Points, in no order, along strands that fork, close into loops and pass close to each other.
Points whose rows are less than 52.2 apart are linked; no others are. Some points are linked to none.
z982: [-12 -25   2  12  20 -15  29  -3   2   3 -18  19  12  16  -8   3  10   8
  -1  12   8   4 -12   4  -3  -1  -8]
z969: [ 28  11 -15  11 -21 -32 -30  -4  -5   3 -12 -13  -5 -11  15 -26   8  -3
  -7   5   1 -11 -18  -7  -5  -2  -6]
z238: [ 14  -6   8   6 -13  16 -21  18 -12  -5  29  15 -21   5  19   0  -3 -13
  14 -12   7   9  -7   4  -1  -7   7]
z942: [ -9 -12  20  15 -11 -16 -19  10 -15  -7   6  -9  -6  12   7  -7 -11 -25
  -3  -5   4  -3 -10  -7   2  -1  -9]
z774: [-22 -19  16  -7   7  -4  18   2  -6  -3 -12   6   8   6  -8  10   9   1
  -5 -11   8  -1  19   3  -4   6   4]
z250: [  0   7  16   3  -4  16   4  11  -5   2  16  12  -7   0  -8   1 -12  15
  13   6  22 -12  14  -2   6 -11  -4]
z899: [-12   7   5   8 -17  11 -18   4  -3 -16  -2  17 -10  -9   4   4   1  -2
  14   8  19   7 -13  17   0  -4  -3]
z541: [ -1 -20  -9  18   1 -20  -4  -3  12 -17  15  30   7 -12  -1  -5   1 -10
   3   3 -10  15 -19  19  -9 -12  -3]
z241: [  4  -3   7  14   3   6  -3   4 -26 -19  -9  -3  -7   8   1  -3  -1  -9
  26  -7  -3   3   0   4 -10   0  17]
z647: [ -3  12   9 -16   3  -5 -12  -1 -12  -7   0   4  -5  -1   5   1  -4  33
  10  15  15  -7  -7   9  14  -8  18]
z177: [  3  10 -19 -10  -2  16  13  -2  27 -10  -6 -24   9  -1  11  -5  -2  -3
 -20  -5 -25  -1  38  -8 -12  36 -31]
z8: [ 18  17  -9  -9   5  -4   8  -8  16   7  -5 -35  13 -20  13  -8  -1  22
 -30  11  -9   0  12  -5   7  38 -37]
z947: [ -3   3   2   6 -17  23 -23   9  -4 -14  -1  20  -5  20 -10   9   5   9
  13  -3  11  -3  -8   6   0  -1   6]
z246: [  5   2 -15   3   6   0  21 -34   7  15   2 -25  10 -10  17 -11  -2  -1
  -2  11   1 -10  21 -19  -3   0 -11]
z548: [ -7  -6  15 -16  -9  -3   3   5  -3   0 -16   5   2   4  -8   6   9  26
  -6  -8   4   4  15  -5 -11  12  12]
z828: [-11 -16   2   9  -5 -23 -20   1   0   6   6  13  10  10   3   6 -10   5
  16  29  12  17 -30   6   5  -2 -14]
z244: [ 18  23 -15 -27 -14   8   5 -14   5  25  22  -3  -5  -4   7   3 -14  -3
  -1   1   5 -28   7 -25  -7   0  -2]
z859: [ -9   1 -11  11  17 -33  21  11  11   2 -13   2   7   9 -14  -2   4 -19
   6  -4  -1   4 -23   6  -2  -5   0]
z566: [ 14  -9  -4   5 -14  -8 -21 -19 -13 -14  10   7 -11 -18  10 -10  10   6
   8   4   3   2 -14   6   4  -8   4]
z495: [ -2  12   6  -4 -14  -1  -7   1 -10   4 -15  -1   5  19   3   6  -1  20
  -3 -14  12 -12  14  -7 -13  14  11]
z880: [-13 -16   4  33  20 -20   2   4  -1  -1  -7  30  10   2  -4  14  -4 -13
   6  18 -12  19 -18   8   8  -7 -13]
z771: [  1   3 -20 -10  -1  14  25 -20   6  -7  -5 -16   6   2  -4  -6   1   0
  -1 -10 -24  10  28 -12   2   4   0]
z294: [  0 -14  21  -5  -2   1 -18  18  -2  -9 -10  18   0  31 -17 -10   5 -21
  18   5   6   7 -16  12  -6  12   1]
z617: [ 23  22   9  -1  15  22  -3   5   3  16   6  17 -34 -16   3   1  -6  22
  13  -2  17 -12   4   4  13  -4  33]
z425: [ -1 -25  23 -14  -8  -4 -22   4 -16   4   1   8   1  11   9   1   0  -5
   4  22   8   2  -5  12  -8  -3  17]
z218: [ -7 -31  -2  22   4 -23  -6  15   4 -13 -11  -3  -1  -6   4 -12  10 -20
  10 -17  -1  10 -25   2   9  11 -25]
z649: [-22  -7 -13   1  -3   5  20  -7   6   2   9  -1   7  -5  -4  -1 -13  -9
  16  -2   8   4   3  -5   3   3  -6]
z938: [-17  -7  18  -7  -2  13  -3  10  10 -21 -15  33   8   0 -20   5   3   5
  14   6  -3   6   5  11  -3   6   5]
z935: [ -8  -2   4   1   6  27  19   1  12   1  14 -33 -12   7 -10   5  -1   6
   4 -16  -8   3  30 -16  -7  20  -8]
z885: [ 20  18  -3 -19   5  29   4 -13  20  13  -1 -20   1  -7   2  -4   6  24
 -21 -12  13 -11  15   6  19   1 -14]
z975: [ 38  30 -32  -7   7  17 -17  12 -10  18   0  -6  -5   0  18  22   2   6
   3   3   2 -28  -4 -18 -10   7  10]
z410: [ -4   4  -7  24  10 -14  25  -9  -5  24  -3   5  12   4   8  25  -3  15
  -9   8  -4   9 -15  13  16  -9  -9]
z338: [  7 -13 -12  18 -16 -24 -16  -8  -2   2   8   7 -14 -24  11  -8   2 -20
  12  -6 -12  19  -8   6   2 -10 -25]
z2: [ 21   6  -5  11  -1  27  -9  -3 -14  24   4  12  -4  14  10  22  10   1
  -3 -26  16  -4  -4 -13  -5  -1  16]
z407: [  1   7 -17   7  -6 -26  -1 -17  -4   4  -6   3  10  -1   7  -9  11 -18
 -28   4   6 -16  -3  -7 -13  -8 -11]
z290: [ 18  -2  15  -9 -10   3 -26   1  -6   7   0   4   7   2  -6   1 -14   9
  11  -8  12 -17 -11  -9  -2 -13  20]
z801: [ 16  25  -6   0  -5  19 -13   3 -10   6 -14   4   0  13  14  15   3   6
 -10 -19  13 -14  13   1 -12   5  13]
z759: [  0   5 -20  20  -4 -19   9 -19  -3  13  12  -1   0  -8   5   5   0 -12
 -15  10   0  -3 -16 -12  -1 -12 -15]
z473: [ 29  32 -22 -24  -5   8 -15   8   3  17 -16  -6   4  -7  12   3  -1  -5
  -5  11  11 -25  -3 -14  -9   0  11]
z204: [-10   2   8   2 -11   0  -8  13 -22  -1   3   1  -7  19 -10   4 -14 -18
  -2  -7   5  -9  -3 -13  -3  -3   7]
z233: [-25  -4  14   4  16  -8  31  14   1  -7 -13 -12   4  -5 -20  12   5   4
 -17  -1  -8  15  -3   3  21  13  -3]
z426: [ 16  14   1  -4   9 -10 -12 -17  -4  -1 -12  -7  -9  -9  11 -22  -9   5
 -12  13  17 -21 -21  -7  12  -9   8]
z621: [  9  13 -11 -19  -7 -28  -9 -16   4  16  -8   4  21   4   6  -8   7  10
 -26   9  11 -17 -10 -10 -10  -6  -1]
z497: [  4   6 -10  13   4 -19   8 -19   2  -4   9   8  -4 -20   0 -15   5  12
  10  15  12   3   6  14  14 -12  11]
z721: [ 31  21 -16 -11   0  23   7 -19   3  17  10  -1  -6   5  12   5  -1  -2
  -6 -10   8 -20   3 -18  -5  -1   7]
z589: [-20 -17  10  20  19 -32  -2   0  -2  -8 -12  14   9  23  -1  18   8 -17
  13  19  -8   8 -31  22  15   7  -4]
z514: [-22  -1  11  11  -1  -7  -6  13  -8  -5  10  10   4  -8  -2  -8 -33 -13
  11   6   1   9  -9   2   6 -13   1]
z460: [  0  14   2 -17  -1  12  13 -41  24  10  13 -16 -14 -18   3 -13 -14  16
  -7  -7  -1   0  12 -11  18  11  -5]
z441: [  9  16  -7 -11   6  33  17  12   8   2 -17 -18  -1  13  -5   5  -2  -3
 -16 -12 -19  -5  27 -10 -16  17  -5]
z875: [  6 -18   1   1 -22 -24 -36  13  -3   6  -2 -14 -14  -2   2 -13  18 -14
   5 -14  -7   7  -5   0  -1  -1 -19]
z127: [  6  -8  16   8  12  32   5  17  -2 -18  -8  12   0  13 -18  18  11  -2
   9 -15  -5   8   4   7   6   0  18]
z365: [  5  14 -11 -21  -3  14  14 -29  25  11   6 -24  -6 -13   4 -16   6  20
 -17  -7   6  11  14   2  18  15 -23]
z203: [ 15  10   7 -11   3  29  -1  14   3   7  -9 -14   6  16 -16   5 -12  20
 -29  -8 -14  -6  15 -17  -1   5  -7]
z84: [  4  -1 -11   7  -9  -8   2 -23 -13  -8  15 -10  -4 -16   3 -18   1  16
   3   5   4  -9  -1   3   3 -25  12]
z483: [ -2   3  -1   4   1  20  23  10   7   1  18 -15 -20  10  -4  17   7   2
  -2 -23  -7  -4  21  -9  -7   3  10]
z306: [-17  10  -1  -7 -11  16  -5  -9   4   1   4  18   2 -26  -4   2  -6   9
  15   7  11  12  -6  10  15  -4   3]
z161: [ -4 -23   4  13  -4 -25 -12  12 -12  -1  -2   7   4  10  -9 -15 -13  -2
  17  13   0  19 -15   1   2  -2 -22]
z694: [ -5 -11  -7  22  13 -32  19  11  11  -3 -28   3   8   3   3   3  10 -25
  -3  -6  -3   5 -45   4  -5   6  -8]
z918: [ 13  26 -33 -13   2  23  16  10   6   6  -4 -16  -1  15   9  10  -2  -6
   2  -6 -14 -11  28 -20 -26  16  -1]
z740: [ 10   5  -9  15  -2  26   8  -9  -8   8  14  12 -17   3  18  23   2  18
  -2 -26  13   0   8  -3  -5  10  26]
z464: [-16   1   5   3   5 -19   7 -12   4  16  -4   8   7 -17  12   3 -12   8
 -12   1  -3   4  13  11  10 -11   9]
z594: [  3   6   3   2  10  15  32  23   8 -13   5 -14  -5  22 -20   8  23   0
   0 -24  -1 -10  20  -6  -2  10   0]
z958: [-12  -6   7  23   9 -17   1 -10 -13  23  -3  -4  10   1  -1  23 -11  10
   4  28  -3   7 -21   4  16 -14   0]
z736: [ -5 -38  17  -6   3 -10 -26  -1  -1 -12   3  27  12  15 -12   1  10 -28
  20  33  -6  12 -22  10   1  16  -8]
z486: [ -1   3 -24 -16 -14  -2  10  -6  -3   7 -10 -12  14  -9   4  -3  -2   9
   2  -3   1  -9   2 -12 -16   4  -3]
z305: [ -7   9  23 -17   2  -4  -8   4  12  -7  10  -1   9  -6 -10   4   5  26
 -16   4  -1   5  14  18  14  -7   2]
z438: [ -9 -23  -4  37   5 -25   2   7   8  -3 -11  15   1   4   9   6  14 -21
   5 -12  -5   8 -36  17  -1   5 -19]
z234: [-12 -25  14  -5  11  26  28  14   6 -17  13  11 -14  -9 -18   9  14  -4
  17  -8   2   3  14   0 -13   3  11]
z595: [  0 -22  -6  24  10 -32  15  -7  -4   9   4  12   5  -6  21   6 -13 -15
   0  -9 -16  16 -19  -2   8  -7  -9]
z725: [ 16   4 -15  18  -7  25  15 -15  -8  -1   1 -12 -20   7  17  -5   6   2
   9  -4  13  -4  18 -16 -15   6  13]
z343: [ -4   3  -4   9  -1  14   7 -18  28   4  13   4 -15 -21   2  -4 -13   0
   8   0   1   5  20  -2  -6  -3  19]
z480: [ 13  -1 -18   8 -21   8  -1  10 -20  -3 -15  -6   0  10   6 -10   2 -15
   4  -8   7 -14 -14 -18 -26  13 -13]
z569: [ 19 -27  13   1  -7  10 -33  29  -5 -19   9  13 -15  12  -8   6  -2 -20
  14 -11 -18   9 -22   3  -5   3  -2]
z337: [ -8   4 -12  -2  -7   7   2   0  -9  -4  15   0  10 -15   1  -4 -21   0
  19  -6   4   7  -7   3  14 -14   1]
z838: [  6 -13 -13  30  20 -18  23  -9  -6  15  -4   8  15  12   5  29  -7 -10
  -7  -1 -16   6 -28   0   6  -6 -13]
z137: [ 14   1  -5  -3   9  34  11   5  -9  -6  -2   3  -4  18  -7   8   4  -7
  -2 -15  -3   5  11   0   4 -20   8]
z79: [-22  -1  -4   2  -3  12  -4  11  10   3   0   7   7  -5 -28   0   3  -2
   7  -3  -9   4  -5  15   1 -18  -3]
z891: [-21  -7  -5   5 -11 -23   1   2  -5 -15  -2  -1   3  15  -5   1   5  -6
  -3   2  -6   7 -29   3 -11   8   9]
z224: [  1  -3   2   6 -11   1 -13  10  -1  -6  11   1 -19  -9  18 -10  -8 -31
  14 -16  -1   6   3  13  -1 -11  -2]
z475: [ -6 -10  22   1   3  13   9   3  22 -10   2  16   4 -16 -15  -4  -4  15
 -12 -14 -11   5  21   6  -4   8  -5]
z351: [  9  12 -23  -5 -11  13   1  14  -9   0  11 -23  -5  -2  23   7  -2 -17
   5 -14  -4 -19   1 -14 -17   0   2]
z302: [ 21 -16   3   3 -20  -4 -37  18  -1  -3   4  -1  -2  13  -2  -5  11 -16
  19 -20  -6   3 -12   1 -10  -4 -11]
z381: [ -7   3   2  -2   2  22   9   2   3  12   6 -32  -2  -6   1  -2 -18  14
 -11  -5   3 -11  32 -16  -3  13   3]
z558: [  8  12  -9   8   1  18  10 -32   8   1   5 -23  -5 -10  11  -7   2   1
  16   1  13 -13  21 -20  -2   1   8]
z63: [-14  -2  15  -7  -3  -7   4  -1 -13 -13   3  23 -11  -6   8   8   0   3
   9  12   1   8  13   2   0  -9  15]
z560: [ 10  17 -13 -25   8  -8   6 -10   2  11 -10 -32  -4 -25  13 -10   5  23
  -7   8  11 -13  -2  -3  11  -1  10]
z911: [  0  23 -14 -10  -5 -21  -4  -5   7  13 -14 -13  11  -9   3   2 -11  14
 -36  17   3 -18   3 -14  -6   7   0]
z220: [ -3  -7  13  10   6  20   2  22 -10 -19  -7  24 -15  13  -9   8  -2 -17
  18  -6  -6   1  -2   0  -8   7  19]
z701: [ -7 -28  24  -2  -1  -4 -35  17  -5 -16   0  11  -2   0  10  -9  -3 -23
  15   1  -5  17 -10   3   9   7 -19]
z936: [-25  -5  -4  13  11 -12  26 -18   5  11   2   6   7 -18   5  -3 -18   1
   5   9   0   9   8   4   7   0  -4]
z795: [-31  -7   2   5   5   2  11  -3   7   0  -4 -10  15  -6 -20  13  -6  15
 -15   2 -13  14   6   5  16   6 -14]
z610: [-10   7   4  -1 -10   2 -18  -8  -4  -6  -6   3  -1   4   4  -8   1  11
  -1  20  28  10 -25   8   8  -7  14]
z636: [  6   4  16 -16  12   8  -4 -11  18  -9  10  20  -1 -31  10  -6  -2  29
   7   2   7 -10   7   9  12  -5  23]
z810: [ 11   8  -4  -5   4  14  10  -7  -1  -5   0  -4  -5  15  -4  -8  13   2
 -11  -5   4 -15  25  -2   1 -18   7]
z797: [ 24  24 -21 -20  -1  31   0 -11   7   7   0 -16  -2  -6   6  -2   3  14
 -27  -2   4 -19  20 -14   0  13  -1]
z760: [ -1   3  -1  -6   7  -5  19 -16  26  -4   5 -34   5  -3   2  -9  11  -9
 -13 -18 -22   7  27  -1  -6  34 -28]
z124: [ 20  26 -29 -21 -13  -5 -21  -8 -13   8  -9 -11   6 -15  15   0  -4 -13
   2  10   8 -24 -10 -10   1  -6  -4]
z501: [ 18  27 -11 -18  10   3   3  -2   9   3  -8 -29  17 -16   9 -14  16  22
 -22  13  -7   2  29   7   9  23 -23]
z3: [ 10 -16   5  -2  -3 -13 -19   3 -13   5   4  -2  21   8  -7  -9  -1  -3
   9  -5   8 -18 -12 -10  -6  -9   5]
z314: [  2  16 -32  -8   7  -3   9  -5  17   4  -5 -12  18 -19  16   7   0  -7
 -14  20   0 -24  26 -13 -13  13 -19]
z15: [ -8 -22   2   3  -1  -2 -10   3 -13 -21  12  26   4 -13  -1  -3   4 -17
   8   7 -10  14 -14   8  -7 -17  -2]
z858: [  6 -21  24   1   1  -1  -5  17 -23 -15 -11   7 -12  25 -10 -15  -3 -33
   8   1  -3  12 -18   0  -2  -4   4]
z212: [ -7   3   9  -4  -8  24   9  10  15   6   5 -11  -6  -8  -7  -5  -5  24
   1  -1  13  -1  23   2   9   2   4]
z330: [-18  -6   3  -4 -14   5  -8   1  15   4  12  11   4 -15 -19   6  -7  15
   5  11   4   3   1   6  -5  -8  12]
z316: [ -6 -20   6  12   3 -25 -31   8   3   9 -13   3   7  14   5  -4   3 -25
   0  12  -5  21 -25  22  -2  -5  -4]
z579: [ 12  -2 -21   8 -10  26   3   6   0   7  15  -9 -16   5  15   3  -1 -18
  17 -25  12  -7  -6  -6 -10  -3  -4]
z107: [ -1 -12 -22  20  -5 -20  10 -15   1  11   8   2   1 -10   8 -10  -7 -10
   7  -3  -5  12 -20  -1   4 -11 -17]
z159: [  0 -13   3  22  -5  -9  -2  13  -8 -16 -11 -10  -2   2  -7 -19   0 -28
  24 -15  -8   5 -19   3  16   3 -23]
z323: [-18   8  12 -18  -5  -6   8  26  -3   1  -4  -4  -1  20 -23   4 -16  -4
   6  -1   4  -4   1  -7  -9   1   2]
z409: [-21 -19  29 -18  13  -6  -9  21   6 -25  13  30   6   4   4   4   6 -29
  16  15 -13  -3 -13   8 -11  11   3]
z643: [  4  20 -28 -13 -11   5  18  19  -5   0  -3  -9  -6   9  19   7  -9 -23
   3  -8  -5 -18  11 -23 -22  13 -12]
z981: [  7  17 -13 -18  -1  26   6   4  16   0   3 -22   8  -7   6   4  -4   8
 -26 -12 -15 -12  22 -10  -8  26 -20]
z559: [ -6 -10  34 -10   5  12 -25   9  -5  -4   8  13   1  14   0  16   0   7
  -1  14  17  -7   8   8  -9  -6  22]
z848: [-11 -14   2  -7   8 -26   8  -4  -3   4 -10  -1  23  22  -4  -5   6   4
  -7  15   6   9  -9   9   2 -12  -3]
z999: [  1  -3  10   0  -6   5  -4 -19  25   7   5   0   0 -11 -25 -10  -6  18
 -24 -15 -10   9  24  10   7  14 -15]
z66: [ 17  -8  -9   6 -17 -27 -29 -13 -18  10 -11  -3   4   6   2 -14   5 -10
  -6  21   2   1 -18  -7 -10  -3 -15]
z230: [ 10  15 -16  15  10 -16  21 -19  -5   9   8 -13   3  -2   8  -9   1  -2
  -6  10  -2  -9  14 -10   2 -17  -7]
z690: [  4 -22 -15  10 -19 -17 -25   5   0  -2   6 -15 -15 -19   7 -22  10  -1
   4  -5   1  26 -15   0  11  -3 -30]
z247: [-17 -20   7  17  19 -19  18  -2  13   2 -10  27   7  -8 -21  11  10  -2
   0  17  -8  14  -3  13   0  -5  -5]
z542: [ -2   9  -3   4   9   7  16 -12  20   5   0 -25   6  -9  -1  -3  14  -9
 -19 -14  -4  -2  34   2   3   9 -22]
z340: [ -6 -14   4 -11  -3  18 -11  25  -9 -24  18  21 -10 -20   7  -3  -3 -10
  19   7 -17   6 -14   3 -10  -6  -1]
z845: [ -8   9  -4  -3   9 -22  12  -3  -6   6 -13  -2  25  19  -6   4  -1   8
 -18   8  -8   8   5   1  11  -9 -17]
z22: [ -2  16   2 -25  -2  -1   7 -10 -10   5   2 -13  -1 -10   5  -5   4  25
   2   3  19 -14  -4   0  17  -5   8]
z17: [  5  -1  21  -9   4  19  -3  17   3   5  -1   5  -7  24 -21  14 -15  17
 -20 -22  -6  -1  10  -7   0   1   8]
z998: [-23 -14  15 -12  10 -16  21  21  -4 -12 -13   5  -1   1 -23   1  16 -22
  11   3  -7  11 -23  11   9  11  14]
z781: [-31  12  -1  -8   2  16  14   4  19   5 -12 -11  10  -1 -19   5  -1   1
   1  -2  -3  18  16  13  10  -7  -5]
z465: [ 24   6 -15  -1  -9  20  -9 -20  -8   5   8  -1 -14   0   3  -3  -7   1
  -6  -3   9  -5 -11  -8  -8 -15   8]
z916: [  1  21  27 -14  -5   4 -18   5  12   2   6 -14  -4  14 -17   6   4  35
 -22   1   8  -4   8  13  19  -1   2]
z414: [-10 -23  14   8   0  -5   1  11 -18  -8  -5  -2 -17  -2 -11  -9   2 -36
   2   4   2   2 -20  -5  -5  -6  -7]
z377: [ 22  32   7   1   8  18  -7   5  -1  14   6   4 -25   7   2  11  10  20
  -9   2  15 -12   5  -3  13  -6  21]
z445: [ 27   8   0  -5  -8  11 -26  -4 -12   7 -13  -5 -10  -1   5  -7  -5  13
  -1   3  12 -19 -18  -2   2  -7  17]
z944: [-14 -10   1  12  14 -34 -14   6 -10   9 -19  -6  10  29  -4   0   5 -25
   5  12  -8  16 -24   6   5   2  -7]
z951: [  1   1 -11  11 -10  -2   6  -2 -14  -2  -8   3  -4  10  -1 -11  -4 -23
  -7  -5   6  -9   2 -12 -13  -3 -14]
z796: [-22  -6  17   0   4 -17 -12   6   0   1  12  19  16  -2  -1   4 -15  -5
   4  17   6  12 -19  10  14 -14  -7]
z45: [  1   8 -28  12  21 -16  33  -6  19  24 -10 -19  24  -1   3  10  12   4
 -12   3 -19   9   6   7  -9   8 -13]
z776: [  5  -4  13   7   4  25  -5  14   6   6   4   6  -8   7 -17  16  -2  29
  -4  -5   1  -3  10  -3 -10   0  29]
z620: [-11 -18  -3  -4   9  -7  25  -6 -10  -2  -5 -10   4  -4 -18   1  19  -9
   4 -15 -11  -4   9   1  -1   3   5]
z11: [-13 -22  21 -11  -4 -11 -18   1 -11  -5   3   6  10  21  -9   0   7 -18
  19  22   0   6 -11  11   2   8   8]
z831: [ 19   7 -23   2 -12 -13 -19 -15  -9   2  -2 -18   4 -17  22 -17   3   1
   5  -1   7 -21 -12  -7 -12  -4  -3]
z895: [  1  16  -4   6  12 -12   8 -11   4  -4  -1  -3   8   7  -5 -13   5   8
 -16   5  -2  -8  16  -1  13 -24  -4]
z312: [-14  -2 -20  14  16 -22  33   8  16  16 -11  -8   5   3  -5   3   6 -16
 -12  -6 -19   8  -6   6  -5  -5  -4]
z215: [ 24  24   2  -8   5  14  -6  19 -13   6  13 -12 -10  25   2  16   7  17
  -7  -1   7  -9   7  -5   5 -17  16]
z976: [-19 -15  21  -3  12  -8  11  23   5 -29  -4  25   1   8  -4  -2   6 -23
  13  11  -9   9 -21   9   1   7  11]
z429: [  2  11   8 -12   0   4   7 -28  25   8  11   1  -3 -18 -15  -4 -16  13
  -6  -9  -5   8  27  -4   8   0   7]
z812: [ -9 -12   3  10  -6 -15 -15  -6   8   6 -20  18  11  -2   7  -5  -3  -8
  -7   5   7  13 -19  20 -12  -2   7]
z746: [-29  -6  14   2  10 -19  32  10   5 -13 -16   8   2   4 -16  10  24  -2
 -11   2  -7  11 -20  10   7  17  -2]
z959: [  0  15 -21 -10   4 -16   7  -1  12   6  -2 -23   8 -12   5   3   5   7
 -37  16 -19  -9  20 -11  -7  10 -15]
z877: [ -6   8  -8   4 -11  10   5   1 -13 -12   1  -6  -8  -6  -1 -10  -1   6
  17 -10 -12  12  12   0 -11   2  24]
z380: [  0 -10   6   7  -1  28  -9  16  -2 -21  29  29 -10  -9   9   8  -7  -6
  24  -5   1   4  -3   3  -5  -1   0]
z509: [ 14  16  12   4   0  21  -2  -2   5   2  13  -3 -18  -4   1   8   3  31
  -5 -13   7  -5  18  -3  19   9   7]
z257: [-13   3  13 -15  -6 -12  -3 -13 -17  12  -9   4  -7  -8   7   6  -2   0
  -6  -1  -4   2  12   4  -2 -15  17]
z640: [ -9  -6   1   5  -2   6  12   0 -14 -19  22  28 -15  -9  15  -4  -4   2
  12  -6  15   7   7   2  -4  -5   9]
z301: [ 18 -16   2  -5 -10 -19 -35  -1 -22  -2  -4 -11  15  20  12 -18   0  -5
   8   3  10  -5 -13  -5  -8  -1  -3]
z175: [ 15  15   6  -4  13  14   3 -15  10  -1  10   1 -22 -28  13 -12 -16  18
  16  -2  16 -18  -4   6  16 -12  26]
z784: [-11   0   8  -7 -19  15 -24   5 -10 -11  10  11  -3  25  -5  19  -3   0
  16   5  -3  12 -21  -1  -2   4  15]
z187: [  6 -15  12  -1 -12  -9 -33 -10 -17 -14  18  26  -5 -14   2   0   1 -10
   8  12  -8  11 -14   7   0  -3   3]
z490: [-15 -13   4  -5   9   5  28   2  -4  -9   5  12  -7 -17 -15   5  18 -24
  17 -12  -9   3  14   6  -5  -3  10]
z396: [ 12  15  10  -1   4 -11 -17 -18 -12   4 -13   0  11  16  10 -16  -1  -1
 -18  19  11 -14 -15  -1  15 -12   1]
z359: [ 15  -4  14   0  11  20  -9  13  -1  -2  18  15 -11  -3   5  10 -12  25
   5   6  -6   0  10   2  -4  -5  33]
z886: [  5   1  -6 -13   0  16  18   1   4  -5  -4  -8  -3   9 -12  -8 -11  20
   9 -19 -21  15  22  -4  -6   8  17]
z505: [  5  25 -16 -18   7 -11  11  -9  -1  17  -6 -34   8 -13   7 -11   7  31
  -4  14   3  -9  18   3   9  10 -16]
z385: [  1  19 -12   5  14  -8  20 -11  19  11  -5 -22  17  -2   1   5  11   9
 -35  -1 -16   4  23   3   2   8 -28]
z223: [-15 -17  16  -1   6   9  17   9  11 -20  -6  27  13  -9 -11 -11 -12   9
  12  -9  -5  -3   3   2  -6   3   3]
z576: [-15   5  41 -15   1  -6 -25   3   2  -1  -3   7   5  10  -8  15  -5  12
  -7  13   7   6  16  13  13 -10  18]

How many points has the smallest loop of links through each point below? Write none if it is on no loop.
z595 => none
z212 => none
z610 => none

Name the points in between on the shortest way along the links from the first point to the second, in order.
z45 / z137 => z385 z959 z911 z621 z407 z759 z230 z895 z810
z998 / z501 => z746 z233 z795 z781 z79 z330 z306 z899 z610 z647 z22 z560 z505
z230 / z736 => z759 z407 z951 z204 z942 z414 z858 z294 z11
z407 / z797 => z621 z911 z959 z385 z542 z760 z177 z981
z944 / z875 => z589 z880 z247 z982 z848 z845 z895 z230 z759 z107 z338 z690
z781 / z541 => z79 z330 z306 z337 z649 z936 z464 z257 z63 z640 z380 z340 z15
